Points on a hilly landscape, in no order, each with its height.
From any point a ball takes the steepest step (drop divided by distance) to one of its 2 nearest points. It stops when none of these is lower. Distance is the straight distance between rows; heights are no part of it.
surip (h 225): [-18 -17   9 -25  52 -36 -14  -3 -18   9  -4 -29   7  40  20 -25  34  10
   0  -9]
dal (h 492): [ 14 -14 -17  18   0   6  63 -45  24 -13  10  27  25  -7   6   3  -2   2
 -21  -9]
dolav (h 702): [-45 -23 -12  -2 -24  -4 -43 -20   0 -15  19  38  14 -15 -42 -37 -15  -5
 -30  -7]
gam (h 853): [-32  21  -3  -6 -14  -2  10  19  -7 -13 -26  39 -25  -2 -45  24  -3   9
 -29 -19]
rir (h 524): [-13 -51  33 -13  19 -19 -20 -11  -6  20 -14 -18  -7  53  42 -20  18  51
  13 -40]
kefiz (h 813): [ 46  -2  11  -4  43  -6 -29  30   5 -40 -26  -2   3   2 -17 -34  12  -3
 -23  -4]
Ferag (h 794): [ 32  17  -6 -33  33  -1 -16  17   7 -13 -31  12   1 -18 -20 -45  -7  -4
 -19 -11]
ditu (h 331): [-17 -21  -5  -8  12 -10   1  -9   8   3  -6 -39  27  -8  11 -40  11   2
 -42 -11]
betaf (h 787): [-24  16   9  -4 -10 -29 -50  42 -28  -4  39  -3  41  38  39   4  27 -25
  45  24]
taz (h 643): [ -5  27  -9 -18 -15   5  19  16  24  44   5  22 -18 -23 -12   7  -7  -1
 -36  -7]
pinub (h 811): [-28  22  18  48 -16 -10   2   3  14  21  24 -25 -29 -42   2  15 -24  -3
  -7 -11]
furu (h 812): [ 38 -37  -2  23  15 -11  10  50   3 -42 -14  16  24  22   1  12  -1  -9
   2   8]
Pud (h 673): [ -3  29  -3 -36 -30  13 -15   4  40  18  18  48 -15 -17 -23  -3 -42  -6
 -29  -5]
rozez (h 741): [-41   6   8   3  -8   7 -46 -34  -4   9  37  63  -6 -19 -44 -25 -29 -21
 -32  -6]
lesag (h 771): [ 23  14 -30   0  24   1  23  22  -1  23  20   6  21  22   1  12  -6 -50
  28  24]
Vuk (h 686): [ 52   3   8  -7  -1  17 -21  -4 -27   6  10 -39  23 -17  21 -18   4 -18
  54   4]
Zetiv (h 482): [-28 -31  27  -2 -27   4   1 -42  -2 -12 -15 -27  11  -5  50 -20 -20   2
 -16  -4]
Rimil (h 696): [-43   4  14  23  -2   4  26   0  -3 -21   7 -17  -5   2  -2  24 -28  -6
 -10 -16]
mulis (h 364): [ 40  23  -6 -23 -16  23  29 -35  33  16   5  46 -11 -25   1   5   4  19
 -21   5]
suga (h 808): [ 19 -36  13   9  10 -19  -8  28 -13   5   2 -19  29  23  46  -8   2 -26
  11  18]
Mero (h 226): [ -9   1  12  12   1   4   3   1  13   1   2 -18   4 -42   0 -32   2  -3
 -27   5]
Lebar (h 603): [-43   7 -19   1  -8  -9  17  10   4  32  -4 -11   0  -8 -15  -2   6  -9
 -40 -17]
leti (h 474): [ 29  26 -13 -34  45  11  41 -31  -8  17  -6   4  -8   2  11  -3  31  -8
  -4  19]
Nepus (h 652): [ 48 -15 -22 -11 -10  -1 -11 -36  -7  -3 -16 -34  20   0   5 -16   1 -23
  24  -1]
dom (h 752): [ 30  27  -6 -33 -10  15   2  40  10  33  -7  25 -30 -15 -10  19 -13  10
  19  11]
ris (h 342): [  5  14  -9 -48  64 -26 -11 -20 -20  21  -7 -13   0  35   1 -39  29   9
  25 -17]
Monet (h 355): [ 36  -6 -23  20 -27  20   8 -19  49  14  21  25  16 -41  -2 -16 -14   7
  10  12]
baf (h 826): [ 46  -5  30   0  67 -14 -12  18  -6 -39 -18  -3 -10  21  11 -18  44   4
 -10  15]
keb (h 623): [-20 -30  18   8  -5 -23 -37  34 -28 -10 -23 -14 -10  46  28  23  25 -10
 -12  23]
fimu (h 790): [  9 -16 -10  12  11 -11  22  42  -8   4  10  -9  34  12   9   3 -20 -39
  24   4]
Fadum (h 777): [-39  18  -4  33 -17  -9 -41 -13  23  16  47  42  -8 -29 -28  -7 -51 -20
 -34 -16]
kamum (h 840): [-30   5   5  -7   6 -12  -7  33 -22 -12 -30   1 -28  -3 -32  12  31  27
 -21  -8]
nel (h 46): [-28  -6   6 -26  19 -28  -2 -15 -43  16 -11 -32   2   7  14 -12  21  -3
   7  -3]
namo (h 868): [-12  31 -10  10  -7  11  13  -6  -3 -33 -19  20 -34  18 -38  48 -12 -10
 -17 -12]
Zeruf (h 572): [-12   1 -21  32 -10   9  42 -11  12 -20   4  20  10  21 -24  39  15  -2
 -39  -8]
Zad (h 580): [ 17 -41  -5 -13  13 -16  -3 -16 -23   7  13 -14  39  54  39   6  19  18
  50  -6]
zonub (h 426): [-13 -40  19  -5  -2  -1 -10 -27   5  -1 -11 -35  16   9  46 -28  18  24
 -37  -5]
sek (h 484): [-12 -49  10  -5   3 -13 -19 -13  -7  16 -20 -25  11  51  57 -13  18  26
 -17  -9]
Folu (h 396): [  2 -20  19  37 -29  13  -9  14  24 -19  18  10  -3 -47  -7 -14  -2  27
   7  17]
makuv (h 554): [ 17 -47  17 -13  14 -16  -8  -1 -13 -10 -15  -2  11  37  22  -3   5  44
  36 -31]
leluz (h 335): [ 12   0  15  -1  -1 -33   1   8 -23   4 -28   9 -22 -24  -4   3   3 -15
   3  -6]
feto (h 619): [-25  -4 -28  -6  -9  11  20   0  23  -7   4  22  16  -8 -18  -8 -47  -5
  -8 -16]
tevov (h 326): [ 11 -15  19  25 -11  -8  21 -36  12 -16   5 -10  10 -29  22  -9 -34 -27
   4  -8]
gabas (h 320): [ 57  -3 -13  -1  -2  13  23 -18  19   9  -6  29   2 -34   5  -8   6  28
  14   2]
Dak (h 158): [ 11   8   4  28 -14  19  11  -7  18   4  12 -35 -11 -32   1   0  25   5
 -10  21]
Buget (h 803): [ 11 -11   0  20   7  15  15  52   4 -38  -2  -4  25   8  -9   9 -36 -30
  12   5]
fefu (h 743): [  7  18  -9  -8 -14  10   9  33 -19  22 -10  11 -25 -13 -16  31  -7  22
  46   2]
tozim (h 408): [-21 -46  30  42 -42  17 -16  -3  24 -37  23  13  -1 -24  19  -1 -12  18
  -8  22]
Miv (h 658): [-38  17  -5   1   3  26  14  -1  13 -16  12 -17   9  -9 -13  -8 -55 -17
   5 -10]
bisok (h 600): [  2 -38  11   6  -6 -35 -23   2 -25 -13 -28  -5 -15  32  17  21  39  15
 -20  -1]
lavo (h 341): [-21  48  -5  -4  -9 -17  -6 -44  23  21  14  45   2   0 -26   2 -38 -27
 -68 -29]
foza (h 764): [ -7   1 -16   1  13 -23 -27  23 -15  12  20 -14   9  44   2  14  47  21
  51  20]
getov (h 406): [  8 -39  29  12 -23 -20  -1 -14  -1 -15 -19   0  10 -21  36 -15 -23  -6
  -3  -2]
zag (h 829): [-36   7  25   7 -11   5 -11  41 -31  -7  -9 -34 -26   2 -10  26  22  14
  10  13]
palu (h 380): [ 29  17   6  33 -22  24   1  -2  34  -1  16  16 -18 -54  -4  -5 -21   1
  13  15]
tuk (h 351): [-16  18   8 -22  22 -39  12  -1 -33  28 -25  17 -30 -12 -12   1  22  -2
 -15  -7]
bisad (h 917): [ -8  28 -16 -20  13  18  27  -6  -9   5 -11 -12   0   8 -14   9 -18 -23
   2  -7]
lin (h 721): [-20  13 -13 -18 -21  44   5  -5  12  -1   7   3  -5 -22 -20  -6 -33  32
  43   1]
Kud (h 821): [-32   8  33  22 -22  -9  -9  21 -18  17  -1 -32 -31 -38   0  13  -5   5
  12  -2]
geke (h 167): [  7  28 -14  18 -11  39  18   1 -10  11  25 -28  -8  11  -8  42   3 -10
  35   8]
Nuro (h 418): [ 10  20 -17 -35  61 -15  15 -22  -3  30   1   0  -9  22   7 -18  51  19
   3  13]
zaze (h 661): [-25 -34  -9   8 -16 -15  -4 -10  14 -23   3  20  30 -13 -12 -28 -34 -15
 -23 -18]
gik (h 647): [-25 -18  14  17 -22   1 -24  41 -19   1  -1 -43   0  35  23  23   2 -36
  -9  18]
lakuf (h 253): [ 14   8   6  15 -19 -11   4 -25  -2 -17 -14  23 -12 -25 -21   5   4 -14
 -29 -10]
mezi (h 231): [ -9   0   5  28  -7  -7  17   9 -27  -4  18 -10  -3  22   7  51  20 -19
  37  18]
bolib (h 800): [  1 -10  23  12  14 -21 -36  51 -18   2  15  -9  29  38  52   1  15 -32
  23  40]
daram (h 707): [ 43   6  20  -1  10  17 -11  -1  -5 -14  -9 -30   2 -34  10 -27   7   9
  26  13]
Befe (h 753): [ 17   3 -20  -8  29  -7 -33  28   1  27   3  -7 -19  30 -24   3  40  37
  32  -1]
toman (h 613): [ 29 -27 -12 -17   5   8   7 -21 -21 -10  -5 -33  41  24  23 -12   3   1
  31  -8]
mesom (h 729): [ 39  31  -5 -27  28  35  -3  10 -11  -5 -12 -19  -6  -7  -8 -10  13   9
  26  13]
Sufa (h 769): [ 35  27  -2 -53  18   2  -2  13   0  13 -34  32 -22 -15 -13 -13  -9  14
  -1  -5]
suzu (h 100): [ 10  24 -18   8  -9  46  30   0  27  23  22 -24  -5 -19  -3  11   1  13
  11  17]
pufe (h 799): [-39  -5   9  44 -38 -12 -19   1  19   1  26   2  -8 -30 -14   3 -32 -13
 -25 -14]
vude (h 416): [ 38  29 -19 -20   9  31  34 -46  17   7  -6   5 -14  -8   1   6  28  12
 -21  16]
Povaf (h 425): [-15 -25  30  26 -48  32 -20   4   3 -33  -1 -29  -8  -3  23  17  -1  27
  11  23]
Tudub (h 576): [ 13 -58  -2  11 -13 -20   3  -6  -4 -22 -21  14  11  29  10  18  23  42
  -6 -18]
zodez (h 236): [-32  27   5 -26  25 -42  11 -27 -53  21 -13   5 -20  12   0  12  21 -26
  20   7]
beged (h 888): [ -2  35 -11 -12  22  18  34  -7  -5 -21 -17  10 -22  19 -26  25  13 -16
 -27   5]
Sive (h 532): [-38  28 -29  -1  -8  -2  16 -12  25  19   9   2   1   4 -22   3 -27 -27
 -58 -27]
nof (h 538): [ 11 -23 -15  17 -17   2  42 -22   5 -28  -9  25  13   4  -9  24 -11   9
   5 -12]
fomu (h 744): [ -2   5 -30 -14  -5  19 -25  25  -3  13 -12 -25 -11  10 -29   7  20  40
  20  -4]
Fem (h 733): [-22   9 -26  -8 -31  26  -2  22   4   7  -9  -1 -11  -9 -34  19 -13  27
  22  -4]
Rona (h 388): [ -9  28   8  25 -16 -16  -6 -50  11  -4  10  35   1 -19 -24  -3 -12 -26
 -56 -21]
Mudip (h 701): [ -1  21 -17 -33 -24  38 -21 -16  27  -9   5  38 -21 -18 -27  -8 -47   3
  21   5]
mos (h 423): [ 17   3   5  31   7   8  48 -45  34 -14  22  22   8 -31  13   0 -36 -12
  -3  -9]
Durur (h 751): [ 38  36 -19 -28  27  22  12  25  -1  16   4   8  -3  16  -3  16   8 -24
  22  38]
merez (h 776): [-13   3  14  -7  16 -36 -52  24 -12  15  36 -23  23  48  32 -15  38   8
  48  12]

Call two points neighbours if one is among the 2 nearest of the other. Go from one point of each pair to the other, from neighbour to neighbour, staying as low as possible. Name the highest point that can't be avoided.
lavo, gabas | leti
nel, lavo | Rona
lakuf, nel | tuk
tevov, suzu | Zetiv

For each start below, name the point where the ball stops.
Sufa | lavo
beged | feto
pinub | feto
foza | lavo
